The views of a scene show one set of named points, each view turned or mirrored, and shifted as a whole, with a little noise and some points left out.
In the rows, 100 means zero.

Scene 1
View 1
z995:  86 110  90 112  94 109 107 115  88  72  92  98  96 105  87  95  99 101 116  94  93  87 100 102  96  70 102
z935:  69 108 101  98 118 110 107 101  85  92 108  87  97  86  81 101 102  98  85  98  82  80 107 104  84  87  93
z665:  86  97  93 111 101 101 101 120  98  90 103  88 105 101  92  96 102  89 108 102  89  90 109  97  96  97  96
z702:  93 103  96 121 100  98  97 127  99  91 101  90 107 106  94  95 100  86 120 102 100  98 108  96  93  96 100
z240:  74 114 113 109 134 106 103 105  85 109 113  85  99  84  82 103  97  89  90 104  91  92 114 108  74  93  95
z613:  90 102  98 117 105  98  99 123  98  95 103  88 107 102  93  96  99  87 113 103  97  95 109  99  92  98  98
z694:  84 110 113 119 127 100  99 118  91 110 111  85 106  93  90 101  97  85 107 105 100  98 112 105  76  99  99
z624:  90 103  90 116  93 104 103 121  95  80  95  95 102 107  91  97  99  94 119  98  96  92 102  98  96  84 102
z127:  87  95  87 114  91  99 101 120 102  87 100  88 102 106  93  93 105  91 110 101  90  89 107  93 100  95  94
z437:  72 111 105 102 123 109 106 103  86  99 109  89  98  88  83 102  98  95  89 100  87  84 110 107  81  88  94
z866:  92  80  89 115  97  88  92 129 114 109 110  76 111 105 102  91 106  75 107 112  88  98 117  86 100 132  88
z415:  96  84  97 124 105  86  90 137 114 114 112  76 113 106 103  91 104  72 116 114  97 103 116  88  93 129  92
z418:  94 105 100 125 103  97  97 128  98  93 101  91 106 105  95  96  98  86 123 104 103 101 108 100  89  95 101
z691:  88  87  94 112 106  91  95 126 108 110 112  78 109 102  96  92 106  78 104 111  90  96 116  91  94 123  89
z59:  83  88  88 106  97  98  99 119 106  96 105  84 104 101  94  92 106  86 101 106  84  88 110  93 101 109  90
z464:  86  93  88 109  94 101 100 120 101  86 102  89 103 104  92  93 105  91 106 102  88  87 107  94 101  97  94
z383:  88 103 103 118 111  98  98 122  97 100 107  86 106  99  94  97  98  85 112 104  97  98 110 100  86  99  98
View 2
z694:  92 100 115  93 110  85 101  86 122 105 101  82 125  94  96 119 101  91  99  84 101 112  83 107  82 108 100
z935:  79  96 103 101 115  81 104  87 112 109  76  88 121  76 116 113  90 102 119  84  97 109 103 113  97 106  97
z691: 110 112  85  93 110  92 111 110 130 104 103  82 113 106  83 110  95 121 104  94  92 112  74 113  86 105 105
z624: 106 110  95  98 117 110 104  94 106 120  91  65 108  78 114 114 103 114  83  84 101  95  99 117  79 115  92
z418: 110 109 105  93 113 103 103  95 114 115 104  68 113  93  98 117 103 107  80  86 101 100  87 112  73 115  99
z127: 108 113  87  98 117 103 109 104 113 115  90  72 108  86 106 109  94 122  95  88  96 101  93 116  84 109  96
z665: 104 110  91  97 115  98 107  99 116 114  92  74 111  89 104 111  99 116  96  88  97 102  92 115  85 109  98
z866: 118 117  78  92 111  97 113 118 131 104 104  79 108 110  81 109  94 129 100  96  90 112  72 113  86 105 106
z464: 107 110  83  99 117 102 107 103 113 114  88  74 109  86 108 109  96 122  97  88  95  99  96 116  87 109  96
z702: 106 111  96  97 115 105 106  96 112 115  93  70 110  87 106 112 100 115  90  87  98 101  94 115  81 113  95
z437:  83  96 109 100 113  81 104  86 114 107  83  86 124  80 112 114  93  97 117  83  98 109  96 112  92 107  98
z383: 104 106 104  94 111  96 105  94 118 109 101  76 113  95  95 115 101 105  93  89  99 108  84 112  80 111 102
z415: 121 118  88  89 110  99 109 114 133 104 114  76 111 113  76 116  99 121  90  94  93 113  66 111  79 106 105
View 3
z995:  94  88 128  72  93  76  93 110  79 129  98  90 106 105  97 126 120  85 102 118 108  88  94 100 108  78  93
z240:  92  99  95 105  98 100 108  99  67  88 101  80 109 111 100 114  99  78 110  86 110  79 107  96 114  78  97
z464: 103  93 119  90  91  80  95 101  99 129 100  97 104  96  92 108 116  88 108 102 101  91 103  87 106  87 101
z935: 107  94 102 106 102  89  97 108  72 109 101  82 102 115  93 121 107  74 110  90 116  82 102  97 111  73  92
z694:  82  97 103  93  89 100 111  92  78  89  99  89 112 103 103 104 103  85 106  95 101  84 108  92 110  87 101
z866: 100  97 108 105  86  91 102  88 119 117 100 108 105  83  90  80 110  97 111  91  86  95 115  73 103 104 112
z624:  86  87 129  65  86  80  99 102  83 122  98  95 108 100 100 120 121  90  99 119 102  89  94  97 108  83  97
z613:  89  92 115  83  88  87 103  95  93 111  99  96 107  96  98 104 111  91 105 104  96  90 103  88 108  88 103
z127:  99  91 118  87  90  80  97 101  99 126  98 100 103  94  93 106 114  89 105 105 100  91 102  86 107  89 103
z59: 109  93 113  98  92  83  95 100 105 125 100 100 103  93  91  98 112  88 111  95  98  93 106  83 105  92 103
z665:  99  93 114  90  90  85  99  98  94 118 101  96 105  97  96 106 113  89 107 102  98  90 105  88 107  88 102
z418:  80  92 119  75  84  90 106  93  92 107  97  98 111  93 102 101 113  94 100 111  93  88 102  88 108  93 105
z415:  88  97 108  96  83  95 107  84 116 105  98 108 108  81  94  76 109 100 108  92  82  94 113  73 104 107 114
z437: 100  95 100 104 100  93 103 105  72 101 102  82 106 113  96 119 104  76 109  90 113  82 103  96 112  76  95
z383:  86  95 110  88  88  94 106  94  90 103  99  94 109  96 100 102 109  91 105 100  97  88 105  88 109  90 104
z702:  86  92 120  79  86  87 103  94  94 114  97 100 110  92  99 102 114  94 103 109  95  92 103  88 107  92 102
z691:  98  98 104 106  86  94 103  89 111 110 100 102 105  88  92  86 107  92 112  88  90  92 114  75 106 101 109
View 4
z127:  96  92  78 126  93  91  99  85  84 111 101 110  92  93 102  88 110  88 104  90 108 105 104  99  88  73 105
z624:  97 103  78 122  93  92  99  85  75 105 102 103  96  91 111  88 113  78 105  96 102 100 103  99  97  72  91
z694: 100 109  95 121 110  93 112  94  86 113 104 104 119 110 112  86  94 104  97 109 100  88 100  94  78  82 121
z240: 109 103 101 115 118  93 117  97  85  99 101 108 125 115 117  82  90 102  83 101 101  90 114  88  76  87 124
z418:  90 108  80 125  97  94 103  87  80 118 105 101 102  96 108  91 109  92 108 112 102  93  91 103  89  74 103
z691:  91  89  81 132  95  91 101  85 102 128 103 113  98 101  92  87 104 109 109  98 108 101  93 102  73  77 131
z613:  96 101  83 125  99  92 101  87  84 114 103 106 102  99 105  87 105  93 105 102 104  98 100 100  86  76 107
z383:  96 104  86 126 102  92 104  89  86 116 105 104 107 100 107  88 103  97 103 108 101  93  97  98  83  76 113
z59:  95  83  79 129  96  91  98  85  93 114  99 116  92  95  95  84 109  94 104  85 111 109 103  97  81  76 118
z995: 104 103  82 118  96  92 100  86  67  93 102 105  97  90 116  87 110  70  95  93 103 100 113  95  99  75  83
z665:  99  90  80 126  94  92  99  85  83 105  99 112  92  94 106  85 107  85 100  86 108 106 108  96  86  74 106
z866:  87  86  76 137  91  91  97  82 105 135 103 116  92  97  87  88 108 109 114  96 109 106  89 103  73  75 130
z935: 113  92  95 117 113  93 110  94  80  89  98 113 111 107 115  77  95  91  81  84 108 102 123  87  81  83 114
z702:  91 104  81 124  95  93 101  86  83 117 105 103 101  95 106  89 109  91 109 105 104  96  93 101  89  75 104
z415:  84  95  78 136  91  92 100  84 103 137 106 109  97 101  90  88 107 113 119 109 106  98  82 108  75  75 131
z464:  99  91  77 125  94  89  98  86  84 110  99 110  93  94 102  86 109  87 103  87 107 107 107  97  88  74 107
z437: 110  98  97 117 113  92 112  94  82  94  99 111 115 109 115  80  93  95  83  91 105  96 116  87  80  84 117
View 5
z995:  99 124 129 111 106 102 118 106 114  94 104 111  98  80  84  99 110 120  99  79  84 107 101 108  92 120  81
z624: 102 120 133 104 112  98 112  98 105 100 104 112 109  89  87 102 108 117 103  82  86 104 100 100  91 116  83
z935:  95 113  90 110 121 116 126 104 114 105  99 109 101  75 101  96  95 125  96  73 113 110 118 109  97 127  77
z613: 103 112 121  99 115 102 106  90 101 114  99 111 111  94 100 104 101 116 108  82 102 101 106  92  90 116  85
z464:  98 120 120 100 127 102 114  93 104 110 113 114 117  91  92 104 106 122 104  82 101 105 106 101  96 114  90
z418: 105 114 128  96 107 100 100  89  96 110  96 109 109  96 102 104 101 113 109  84  93  97 102  88  83 113  83
z415: 103 110 121  84 131  98  91  72  84 128 105 111 131 111 113 110  97 112 116  89 113  94 107  78  87 103  96
z59:  96 119 114  97 135 103 113  88 100 113 114 113 124  94  97 106 103 119 105  81 111 102 109 100  97 112  93
z383: 104 111 115  96 115 104 103  91  99 113  93 110 108  95 106 104  96 116 108  83 104 100 109  88  87 115  82
z437:  97 107  85 107 111 117 119 101 111 110  84 107  94  79 109  93  87 123  96  74 116 107 119  97  93 129  72
z694: 103 105 101  98 108 111 105  89  99 116  83 106  99  91 114  98  89 115 105  80 110 101 111  84  85 119  78
z702: 103 115 126  99 112 101 104  90  99 111 101 111 110  97  97 107 105 115 108  85  94 102 102  90  86 112  85
z691:  99 110 110  90 136 102 102  79  91 127 108 113 129 102 108 108  95 116 111  86 121  99 114  87  92 108  95
z665:  99 118 119 100 121 102 109  92 101 109 105 113 114  91  97 104 101 119 103  81 101 103 105  98  93 115  87
z240:  97  98  77 106 109 120 114  98 105 114  75 104  90  82 120  93  79 119 100  73 121 105 120  88  88 129  70
View 6
z665:  99  88 114 104 103  92  93 106  95 121  85 100 102 103 127 111  98 104 100 107  97  95 103 109  98 107 111
z866: 100  87 113  97  88  79  88  94  99 132  79 115  89 113 135 115  81 101  95  94  91 120  81 103 104 116 124
z437:  89  89 130  97 110  84 103  98  95 113  96  94 109 101 109 107 103 115 121 123  98  85 103 110  94  90  93
z935:  87  92 132 102 113  84 105  95  92 112  99  94 108  94 108 107 101 114 120 124 104  81 109 109  95  95  97
z383: 103  83 111  98  97  91  95 108 102 117  83 100 103 112 124 114 102 106 105 108  85  99  93 110  96  94 104
z127: 107  92 108 110 104  98  91 114  96 121  79  96 101 100 135 111 101 100  87 101 100  96 111 111 102 116 115
z995: 107  91 112 113 120 109  96 124  95 108  89  82 114  93 123 110 120 104  96 115 102  73 128 117  94 101  95
z415: 105  81 107  93  80  84  89 102 105 129  74 115  91 120 138 118  88 102  97  91  78 123  76 105 105 107 120
z613: 104  86 110 101 100  92  94 109 101 119  84  99 104 105 127 114 103 103 101 105  89  99  99 109  99 102 108
z59:  95  91 119 103 101  83  94  98  93 124  86 104  94 101 128 109  89 103  99 103 102 102 100 108 105 116 115
z702: 108  85 106 102  99  95  93 115 100 119  81  98 103 110 130 112 105 102  96 102  89 100 101 111  98 102 108
z694:  97  81 114  92  96  87  99 106 105 114  88  98 105 113 117 112 105 113 116 114  78  98  88 109  94  84  95
z464: 100  90 117 107 105  92  93 105  94 122  85  99 100  98 131 109  98 101  97 107 102  95 108 110 102 114 113
z240:  88  84 128  92 104  81 105  95 100 112  98  97 108 107 106 108 104 118 129 125  85  88  93 108  91  80  89

Which points are out of place in each view (at most two, in the order of its rows)? Write none if all are in place.
view 1 => none
view 2 => z702
view 3 => z624
view 4 => z665
view 5 => z437, z240
view 6 => z127, z995

Scene 2
View 1
z936:  92 105 107  85  86  90 106  97 116 112 100  98 101 103 101 119 110 101  95 104 123 115  99  94 104  90 110
z852:  93  91  96  75  71 100 100  99 129 131 115  97 120 108 119  93 103 106  94 109 138 101  86 119 112  84 101
z719:  94 114 107  93  83  85 106  97 107 107 103 101  92 103  90 141 116 106  87 117 129 118  92  95  99  81 109
z441:  88  87 101  76 113 105 101  99 117 118 113  91 105  81 119  86  69 101  89  92 112  94 115  99 102  79  97
z323:  91  99 113  73  88  93 106 100 127 118  99  89 107 111 110  98 113  95 106  84 119 117 113  83 108 103 115
z61:  90 101 116  77  96  90 107  99 121 109  99  91  99 102 106 107 110  93 104  87 113 116 117  77 103 101 114
z824:  90 105 107  84  97  93 105  98 112 110 106  97  96  94 103 113  98 101  94  98 118 111 108  94 104  87 106
z353:  89 100 115  78  99  94 107  98 122 113 100  89 102 104 107 103 105  94 105  85 113 114 116  79 105 101 113
z203:  88  92 102  75 102 100 102  98 120 119 110  94 109  92 114  91  83 103  91  97 117  98 107 103 104  82 103
z374:  88  98 100  89 109  98 102  96 104 108 110  95  92  79 102 116  76 104  82 108 116 103 106 100  99  74  98
z254:  86  91 114  73 116  98 105 100 121 112 104  86 101  89 114  90  84  92 105  78 102 103 131  79 103  96 106
z183:  88  87  97  81 107 104 100  98 114 121 116  93 104  83 117  91  68 107  84 105 120  92 105 110 103  73  93
z764:  89  98 102  88 105  97 101  97 107 111 113  96  93  81 104 113  81 106  83 112 118 102 105 103 100  69  97
z599:  93 100 105  83  89  94 102  97 116 115 105  96 102  97 107 109 100 101  93 102 120 105 103  99 104  85 106
z176:  90 102 108  81  91  94 103  98 118 114 105  95 103 100 105 109 105 100  94 100 121 110 103  94 103  88 108
View 2
z203: 102  76  85 110  96  93  95  97  95 100 110  92  95 108 103  97  89 101  97  73  81 102  91  97 104  81  93
z374:  78  75  88 111  93  96 103  88  88  84 115  78 101 119 110  83  86 116  90  81  92  90  92 111 103  82  95
z353:  94  86 107 113  86 101 111  95 103 121  96 113 110 107 118  97 102 119  96 107  89 102 128  79 108  83 102
z824:  91  83  95 109  91  98 104  93  94 101 110  91 105 113 115  90  96 115  95  94  94  97 105  95 106  82  98
z764:  93  78  85 109  97  95  97  92  90  91 115  79  96 112 106  89  90 109  96  75  91  94  87 107 103  80  93
z254:  93  68  94 116  78 102 110 103 105 100  99 115  97 110 107 100  81 106  92  76  73 106 115  91 108  81  98
z323: 104  85 103 106  90  95 105  98 103 122 101 116 106 103 112 102 101 111  99  99  89 107 116  78 104  82  98
z176: 102  94  94 103 101  90  95  90  94 117 110  90 108 104 115  97 108 114 100  98 101 100 100  90 104  85  98
z599:  96  86  94 106  97  93  99  93  93 106 112  89 103 111 114  91 100 111  97  90  96  96  98  98 104  82  97
z852: 123  95  86  97 111  81  81  94  95 118 118  85  96  96 103 101 111  99 105  82 101 103  79  92 100  85  95
z936:  94  92  98 106  97  95 102  89  92 112 110  90 111 110 119  92 106 118  97 101 101  96 104  91 104  85  98
z61:  92  82 105 111  85 100 108  96 102 114 100 109 108 110 117  96  97 116  94  99  89 102 122  84 105  83 100
z719:  80 100  99 106 102  94 102  83  86 105 117  73 118 115 123  80 111 129  95 113 115  85 102 100 103  85  98
z183:  97  72  79 109  94  91  91  94  93  87 116  83  90 112  98  91  85 101  97  64  82  98  79 110 104  80  91
View 3
z374: 119 105  94  99  79 111  83 104  93  94 100  82  91  97 100  87 104  81  92  95  93 110 115  97 105  84  96
z183: 119  86 105 101  76 113  95 128  90  89 116  90  99  94  89  88 100  81  89  98 117 102 113 101 107 108 113
z353:  84 112  98 100  82 111  78 107 107  99  72 112  85 110 115  95  97 111 106 103  76 100 114  96  91 100  84
z599: 104 103  96  93  90 100  79 117  99  96 103 101 101  96  98  91 100  94  95  95  96 105 109  96  97 105  92
z719: 109 120  84  77 104  86  62 101 104 100 100 101 107  89  99  85 104  92  97  79  83 119 103  92  89  96  73
z764: 117  98  98  95  85 105  85 121  92  92 114  91 100  93  94  88 101  85  91  93 107 109 112  99 103 102 102
z441: 115  87 106 108  70 123  97 123  90  86 105  89  92 103  96  92 101  85  94 104 111  99 117 103 108 102 114
z323:  82 103 100 100  83 111  83 117 106  96  82 114  91 112 113  96  97 114 105 104  85  96 115  97  93 112  88
z824: 106 105  94  95  85 106  77 111  99  96  93  98  95  98 102  91 101  95  98  95  91 107 114  95 100  99  91
z254:  99  96 105 113  67 127  94 114  97  89  82  94  82 113 109  96  97  97 102 112  92  94 123 100 103  97 105
z936:  97 109  92  89  93  97  73 113 104  98  96 106 101  94 104  89 100 100  97  92  89 108 108  97  92 106  84
z203: 107  92 103 101  79 112  91 126  95  91 105  98  97  99  97  91  99  93  94 100 105  99 112 100 103 111 105
z61:  90 108  98 101  82 112  80 110 104  95  80 106  88 107 115  96 100 106 105 102  82  98 117  95  94  99  87
z852:  95  90 103  86  96  96  83 142 102  95 117 121 113  96  96  92  99 103  95  91 113 102 103 102  92 137  99
View 4
z323:  73  94 105 102 135 104  90  89  98  88  97 105 131 106 107 105  97 133 107  85 101 101 114  92  97  84 121
z353:  74  97  99  97 140 103  85  86  95  93  89 106 126 107 109 107  88 130 109  83 106 101 111  93  99  68 114
z176:  90  97 100 107 130  96  83  93  91  91 101  97 118 101  99 100  96 118  90  97 100  97 113 101 103  87 117
z441:  88  95 119 112 130  87 109 114  85  96 101  86 120 108  88  74 109 117 100 111 105  99 120 108  98 120 114
z719: 103 102  81 107 122  94  65  81  87  95 103  97 100  92  99 109  80  97  78 103  99  91 108 104 114  65 112
z61:  77  96 102 102 140 100  91  91  94  92  92 102 126 104 104 103  93 125 107  89 105 102 111  96 101  78 114
z599:  93  99 101 108 128  95  84  94  88  90 105  92 116  98  95  98  96 114  88 101  99  96 116 102 105  91 118
z764: 100  98 106 114 124  87  94 105  84  93 106  87 110 100  87  84 103 108  84 113  97  93 118 109 103 106 114
z254:  70  93 115 103 142  93 109 108  88  99  86  98 128 113  99  84 102 127 115  95 109 104 117 100  96 100 110
z374: 100 100 101 109 130  82  91 106  80 101 100  84 105 102  87  82  96 100  89 113 106  94 117 115 111  99 103
z183:  97  99 113 118 122  86 104 112  86  92 108  82 114 103  82  77 111 112  88 117  99  97 121 111  98 120 117
z824:  91  99 101 105 132  93  87  95  86  93  98  95 114 100  96  95  94 116  93 100 102  93 112 103 105  86 111
z203:  88  95 112 110 127  94 100 103  89  90 105  90 119 103  92  88 107 120  93 105 100  97 117 106  99 110 121
z936:  92  99  94 106 127  99  76  87  91  91 102  98 115  98 101 105  93 113  90  98 100  94 111 101 103  81 117
View 5
z719: 105  79  91 107  88  88  79  97  86 104 113 110  95  90  94  90  78  82  96 105 108  86 111 109 110  87 100
z824:  99  83 107 108  95 112  85  95  95  95  98 102  84  79  98  99  91 104 105 105 111  85 105 114 123  90 105
z254:  92  85 127 114 107 140  86  90 107  83  85  95  70  61 102 107 101 125 107 107 118  77  99 120 138  97 108
z852:  91 107  88 102  77 100  87 105 101  98  97  95 103  77  97 114 108 110 123 123 118 106  92 140 110  77 117
z353: 102  78 119 114  98 123  64  87 108  89 111  95  81  68  88 121  71 115 100 106 122  77  95 110 121  92 101
z183:  85 103  99 104  99 118 108 103  92  92  75 102  80  76 110  86 122 112 117 115 109  93 104 132 131  89 114
z599:  93  98  98 105  91 109  92 101  95  95  93 100  87  78 101 100 105 109 113 114 113  93 100 126 120  86 112
z374:  94  88 103 107 102 110 101 100  83  98  84 109  76  81 109  77 104  97 104 105 105  86 112 113 131  95 106
z764:  91  96  97 105  95 111 102 102  90  94  85 103  83  80 107  89 111 102 110 110 106  91 106 122 125  90 111
z323: 101  84 115 112  93 124  68  89 111  89 106  96  84  67  91 123  81 120 109 109 124  84  93 119 122  86 105
z176:  97  86 104 109  93 110  82  95  98  94 101  99  87  79  97 105  90 107 105 108 114  87 104 122 119  87 106
z61: 100  80 117 113  96 122  71  90 105  91 104  96  80  70  92 115  81 112 101 106 120  79  98 114 124  90 103
z441:  84 105 107 105 105 131 112 102  95  87  67 101  72  68 112  89 129 119 119 116 110  92 104 130 140  93 117
View 6
z599: 105  97 101 112 101 108 100 101  98  95  92  92  91 116 117  99 113 102  92 105 108 107 112  99 108 106 108
z353:  96 103  90  94  97 139 102  97 114  95  84  86  86 119 122 119 108  92 101 112  96 117  97  98 118 118  95
z374: 105  91 107 123 111  99 114 107  87 103  88  86 108 108 124 101 117 105  85  97 103  97 121 106  92 105 115
z254: 109 110 111 103  97 116 119 103 112 115  80  81 111 109 123 109 118  84 100 107  80 125  93  96 110 113 109
z719:  87  75  79 116 116 123  92  97  77  76  91  91  77 115 127 112 107 121  84 102 127  81 131 112  97 114  99
z203: 114 106 112 116  99  98 107 105 102 103  95  91 101 113 114  91 119  96  96 104  98 117 104  93 109 102 113
z764: 112  98 112 124 106  93 107 106  93 101  95  89 101 111 117  91 120 103  91 101 107 105 115 101  99 101 113
z176: 102  98  98 109 101 113  98  99  98  96  91  90  88 116 117 102 113  99  94 106 106 109 108  97 110 109 105
z323: 102 108  96  98  94 128  98  97 115  96  87  91  87 120 117 109 110  89 102 109  98 120  93  92 123 112  97
z824: 104  95  99 111 103 116 103  99  99  97  87  89  94 114 120 106 115 101  92 104 104 108 109 100 105 110 106
z936:  99  95  92 110 102 120  95  97 100  90  91  91  82 120 118 103 110 105  94 104 113 105 111  99 110 111 102
z441: 116 110 124 120  98  93 115 107 100 115  92  85 115 109 115  91 123  94  95 102  89 119 104  96 104 103 119
z852: 115 108 106 119  93  91  82  98 101  90 108 103  77 125  99  76 116 103  99 105 117 116 105  84 121  95 109

Which points are out of place in each view (at most two, in the order of its rows)? Write none if all are in place.
view 1 => z353, z764
view 2 => z176
view 3 => z374
view 4 => none
view 5 => z599, z441
view 6 => z719

Scene 3
View 1
z285: 108 100  89  88  97 105 113 104 112 108  74  73  77 108 127 116  71 100 106  91 110 102  93 106  70 116 106
z505: 107 103  88  87  98 105 112 103 106 105  79  70  83 104 120 117  76  99 102  95 110 103  97 109  77 116 102
z230: 102 109  82  93 112 100 117  90  96 102  87  68  87  92 110 108  89  93  94 107 113 104  98 113  91 108  99
z146: 106 106  84  96 106 104 111 101  99 108  86  66  87 105 109 115  89  95  95 105 103 108 103 109  84 105 103
z745: 107 111  88  90  89 118 106 119  96 106  98  62  94 107  98 130  88  98  95  97  98 116 115 113  92 119  94
z861: 107  99  89  88  97 104 112 103 112 110  75  73  79 109 127 115  73  99 105  92 109 100  94 105  69 115 107
z375: 105 110  83  81  99 106 115 100  99  95  90  67  89  88 112 115  78  99  99  97 118 105  95 118  96 126  92
z715: 106 102  86  94 103 103 111 102 104 112  80  69  84 109 116 115  83  96  97 102 104 105 102 105  76 107 107
z33: 107 105  86  84  95 107 113 104 106 101  80  69  83  98 120 118  73 101 104  91 114 103  95 112  80 122  98
z312: 104 111  82 102 110 108 110 101  87 110  96  61  94 105  93 117 103  90  86 116  96 112 116 110  94  98  99
z910: 107 104  88  95 103 105 109 104 105 112  82  70  84 111 116 118  84  96  98 101 102 107 103 105  77 107 105
z964: 105 101  85  93 109  97 116  91 106 108  75  72  79 104 123 106  82  95 100 103 110  99  93 105  74 104 109
z649: 106 109  84  90 101 108 112 103  97 103  91  65  90  98 105 118  86  96  95 104 107 108 105 112  91 113  97
View 2
z964: 108 105 110  97  96 110 105 113  95 103  86 113  86 103 101  79  96 112 101  91 110 103  74  95  88 115 104
z861: 114  95 107  99  91 105 108 117  89 115  92 106  94 109 110  81  97 117 100  94 117 101  64 102  88 117 103
z33: 114  91 106 100  89 111 109 122  89 113  94 103  96 114 107  85  96 108 109  95 114  98  70 101  99 109  90
z649: 104  98 119  98  91 117 116 131  86 103 106 107  96 107 106  78 100 104 114 101 105  86  93 107 108 102  87
z715: 109 102 117  99  92 108 111 117  89 107  97 111  93 102 107  77 100 116 102  96 111  95  78 103  90 114 106
z146: 104 104 119  98  92 112 114 121  87 103 102 112  93 101 106  75 102 112 106  98 106  90  88 104  95 109 102
z375: 109  93 111  99  92 118 111 129  89 104  96 102  95 116 103  86  96  97 117  96 109  94  81 100 108 103  77
z285: 115  93 106  99  90 106 109 118  90 116  90 105  95 109 111  81  95 117 101  95 117 101  63 102  89 117 103
z230: 105 103 115  99  95 116 111 122  92 100  93 109  91 106 101  79  98 104 110  96 106  93  84  99 101 107  91
z505: 111  94 109  98  90 110 110 122  89 111  94 106  95 110 109  80  96 112 105  96 114  97  71 102  95 112  97
z312:  94 112 132  96  95 115 120 125  87  92 112 118  91  90 105  69 107 110 108 105  99  81 107 109 102 102 102
z910: 106 100 116  98  90 107 114 120  86 109 100 111  94 102 109  78 101 117 101  99 111  93  79 106  92 113 106
z745: 102  96 127  97  88 111 120 132  80 108 116 109 101 101 114  76 105 113 108 106 105  81  94 113 104 102  97
View 3
z505: 104 109 113 106  98 116  98  96 107  93  93 102 114 100 122  88 104  97 101  88  98 113  91  99  83  97 108
z649:  95 112 110 109  93  98 101  97 116  88  85  99 104 114 122  96 102 100  98  95 101 106  96 106  90  95 111
z285: 106 107 115 104  99 126  97  93 104  95  96 105 120  95 121  84 102  95 105  86  93 115  90  97  81  97 108
z230:  93 109 115 111 100 101 102  93 114  86  88 104 101 115 124  96 106 104 103 109 104 107 103 100  77 102 105
z745:  97 111 106 107  86  89 103 101 121  90  82  99 108 114 118  96  99  97  98  89  95 103  91 111 106  89 115
z146:  97 109 113 110  94 102 105  94 118  89  88 107 111 110 120  95 102  97 102 100  94 106  99 102  91  95 107
z375:  95 114 110 109 100 106  94  99 107  88  88  89  93 112 130  92 109 105  95  89 113 111  88 106  78 101 109
z312:  90 109 113 114  87  77 114  94 132  84  82 115 106 124 116 104  99  99 106 118  90  97 112 107  99  95 109
z33: 103 108 114 105  99 123  96  95 104  94  92 100 114  97 123  86 104  95 101  83  97 116  87  98  82  98 107
z910: 101 107 113 105  94 109 102  94 113  92  91 109 117 103 118  92 101  95 104  94  90 109  97 101  91  94 109
z964: 101 106 117 108 102 121 103  89 108  91  96 112 115 101 122  89 103  97 108 104  94 112 102  92  74 103 103
View 4
z505: 100 101 105  94  90  90 111  85 113  92  97 116  81  84  89  98  80  91 111 106  85 110 103  95  98 105  90
z146:  98 101  99  94  95  87 107  91 114  98  90 114  84  95  95 104  86  85 109 104  83 106 112  98  97 100  85
z375: 102 115 102  91 105  88 104  84 113  95  99 122  82  82  83 102  85  88 107 109  99 108  88  93  95 113  99
z285:  98  92 113  96  79  95 118  79 113  85 104 113  76  78  92  92  80  95 119 108  78 111 100  96 100 105  91
z964: 101  98 104  88  82  93 112  85 111  92  99 118  81  82  87  94  70  93 114 105  79 115 118  95 100 100  88
z715:  97  95 103  95  86  90 112  87 114  92  94 113  81  90  95  98  83  90 115 105  77 108 111  98 100 101  85
z910:  97  96 105  97  87  89 112  88 113  91  93 111  81  92  98  99  86  88 113 107  79 106 110  98  98 101  84
z649:  99 107 100  95 101  86 105  89 114  97  91 116  84  93  93 105  90  85 108 106  91 105 101  98  96 106  89
z230: 102 111  97  87 101  88 102  91 113  99  92 123  85  89  86 103  77  87 106 104  91 111 115  95  96 102  91
z861:  96  91 112  96  78  95 118  79 113  86 103 112  75  80  92  91  79  94 118 108  76 110  99  95 100 105  90
z745:  96 102 102 103 104  83 107  93 116  97  88 108  85 101 105 110 106  81 108 107  87  98  96 101  96 105  85
z33:  99 102 109  96  90  91 110  81 113  88 102 117  78  79  88  96  82  91 115 109  87 110  89  93  97 111  95

Which points are out of place in each view (at most two, in the order of its rows)? Write none if all are in place.
view 1 => z745
view 2 => z649, z230
view 3 => z312, z33
view 4 => z505
